Each row is a point on a tangle of strands that fork and nearly touch. The rows are in no order.
(in the rows, 128 means zero)
Two points are linked if the straight distance between their rows is under 58.6. Some points are linked to none.
mus: 118  78 126 134 101 144 105 163  91 124 177  72 147
Poto:  76  94  68  89  91 147 129 186 169 115 110  53 130
gog: 120 127 142 213 128 114  99 117 187 153  73 126  73
Dived:  99  79 105  85 111 169 110 186  82 113 150  63 178
kem: 140 106 157 183 127 102 115 105 153 159 185 119 107
neni: 153 160 137  58 124 120 150 101  66 106 216 145 155
nipe:  87 136  86 118 128 148 140 163 195 134  33 114 110
kipi: 109 118 128 122 146 129 142 134 172 137 100 121 131
zod: 100 133  84  72 153 150 152 160 180 124  51 122 154
Sinab:  92 130 117 182 116 128 109 142 211 156  80  92  69
fesu:  85 138  62  68 137 158 154 177 196 131  37 107 137
nakad:  77 116  88 111 113 140 138 165 195 134  93  78 112
gaba:  77 130  95 130 120 143 136 161 203 142  65  94  96
beba: 183 189 169 139 153 105 146  51  65 130 147 214 119
nir: 179 168 176 170 149 103 142  65  80 146 146 210 106
nafu: 185 202 170 118 153 107 151  40  53 125 153 206 127
Mados: 100  95 111 120 122 124 130 147 166 126 138  86 130
limug: 138 119 144 226 131 102 103 104 171 144  68 151  77
dumer: 162 189 146  70 165 129 153  97  84 106 125 207 159
kote:  76 133 103 151 113 141 122 162 212 145  69  90  81
tokig: 130  79 136 189  96 112  92 128 155 147 180  78 100
daka:  93  95 104 171  81 124  95 159 186 136 140  51  85
pipuv: 106 130 131 203 123 120 102 128 199 153  66 112  71
sitin: 113  72 129 165  95 152  86 164 101 138 168  49 137
ganit: 149 140 126 102 161 122 147 126 125 101  64 199 154
Guviv:  81  79  87 134  79 152  99 183 140 118 127  36 125
buruk: 109 130  99  72 157 144 151 151 170 124  68 132 158
Geb: 143 116 161 166 137 106 127 103 140 157 182 139 114
kubuf: 158 141 105  84 158 120 149 132 131  83  45 205 168
metoz:  84  99  97 151  90 130 110 163 187 133 126  55  96
kirud:  88 139  71 104 131 153 147 175 193 128  18 118 118
sez: 151 150 143  97 169 126 149 118 111 116  96 196 149
Fotuz: 164 209 153  53 150 120 156  61  66 113 188 175 158
naluv: 142 122 137  85 109 152 121 143  24 115 213 105 164
nok: 114  83 121 189  84 119  82 143 177 146 159  56  85
Lig: 109 107 124 113 137 123 141 136 160 132 134 109 136
Ven: 100  83  99 112 102 135 122 164 141 116 145  69 142
fer:  97  77 102 143  86 141 102 171 136 123 139  45 127
Gozez: 172 152 185 190 142 105 128  67 108 173 194 176  98
Kufin: 152 149 133  63 106 146 130 122  14 102 222 115 169
kag: 138 122 139 198 139 105 118 107 158 130  60 163  99
ped: 158 173 143  85 165 125 149 112  99 105 105 210 157
Ruv: 166 152 168 161 156 105 140  88  96 131 122 205 115
lipeg: 165 144  81  69 158 118 155 143 144  69  31 214 180
ser: 155 119 128 159 140  91 142 109 143  95  54 201 121
sina:  80 103  93 132  97 134 126 165 192 130 113  64 104
zorim: 135 104 137 105 107 149 115 151  43 121 205  99 158
tipig: 130 122 137 177 144 114 128 115 161 130  59 152 108
bila: 169 217 157  61 155 122 156  58  64 111 159 196 162
Sav: 155 185 150  54 142 120 158  80  72 114 202 163 152
Zuvan: 177 163 183 189 146 103 131  58  93 165 173 197  97
Kezuz: 122 101 143 106 117 175 104 168  38 135 198  75 171
rokot: 136  95 152 192 114 104 101 113 162 161 183 103 102
talav: 157 135 173 179 144 103 131  85 123 167 190 160 103
faf: 176 206 151  78 160 122 152  70  65 102 130 218 152
mupi: 108  90 130  95 119 175 105 179  57 129 177  65 177
zeg: 142 128 143  99 129 115 146 117  98 125 206 136 142
Tus: 131  88 134 123 106 136 116 151  77 122 195  96 152
Fomuf: 155 150 158 133 161 115 142 105 105 123 108 200 132
met: 121 126 123 148 150 122 135 128 162 121  48 157 123
mapoz: 113  73 127 181  84 141  78 160 120 140 167  44 120
noru: 106 125 120 133 147 132 138 134 172 135  66 129 122
rogum: 155 153 134  62 110 130 139 109  30 101 225 126 162

Follow the links from the first point to the second, and from the first to the third. Name the last point that the two ways share.
nafu / Fomuf / kem: nir
daka / pipuv / kirud: gaba
dumer / Gozez / lipeg: sez
mus / Dived / neni: zorim

A fork is a point with three links. Follow the links from the first point to the second and name the forks in between, in order.
neni / Tus: zorim
ped / nir: sez
buruk / nakad: gaba
Zuvan / Fomuf: nir
beba / faf: nir > sez

A fork is a point with three links, a tip a point with one. Leave the first point through the second and follow the links. Name the first fork or tip that comes.
bila / Fotuz: zorim
Fotuz / bila: sez
Lig / Mados: Guviv
tokig / rokot: nir
sez / ganit: lipeg
zorim / Tus: mapoz
gaba / nipe: buruk
tipig / kag: gaba

Name the points in between on the shortest way along the links from the first point to the second, in order.
ped / rogum: dumer > faf > bila > Fotuz > Sav > neni
dumer / Gozez: ped > sez > Fomuf > Ruv > nir > Zuvan
gog / kirud: pipuv > Sinab > kote > gaba > nipe
nir / kem: Zuvan > Gozez > talav > Geb
kem / metoz: rokot > tokig > nok > daka
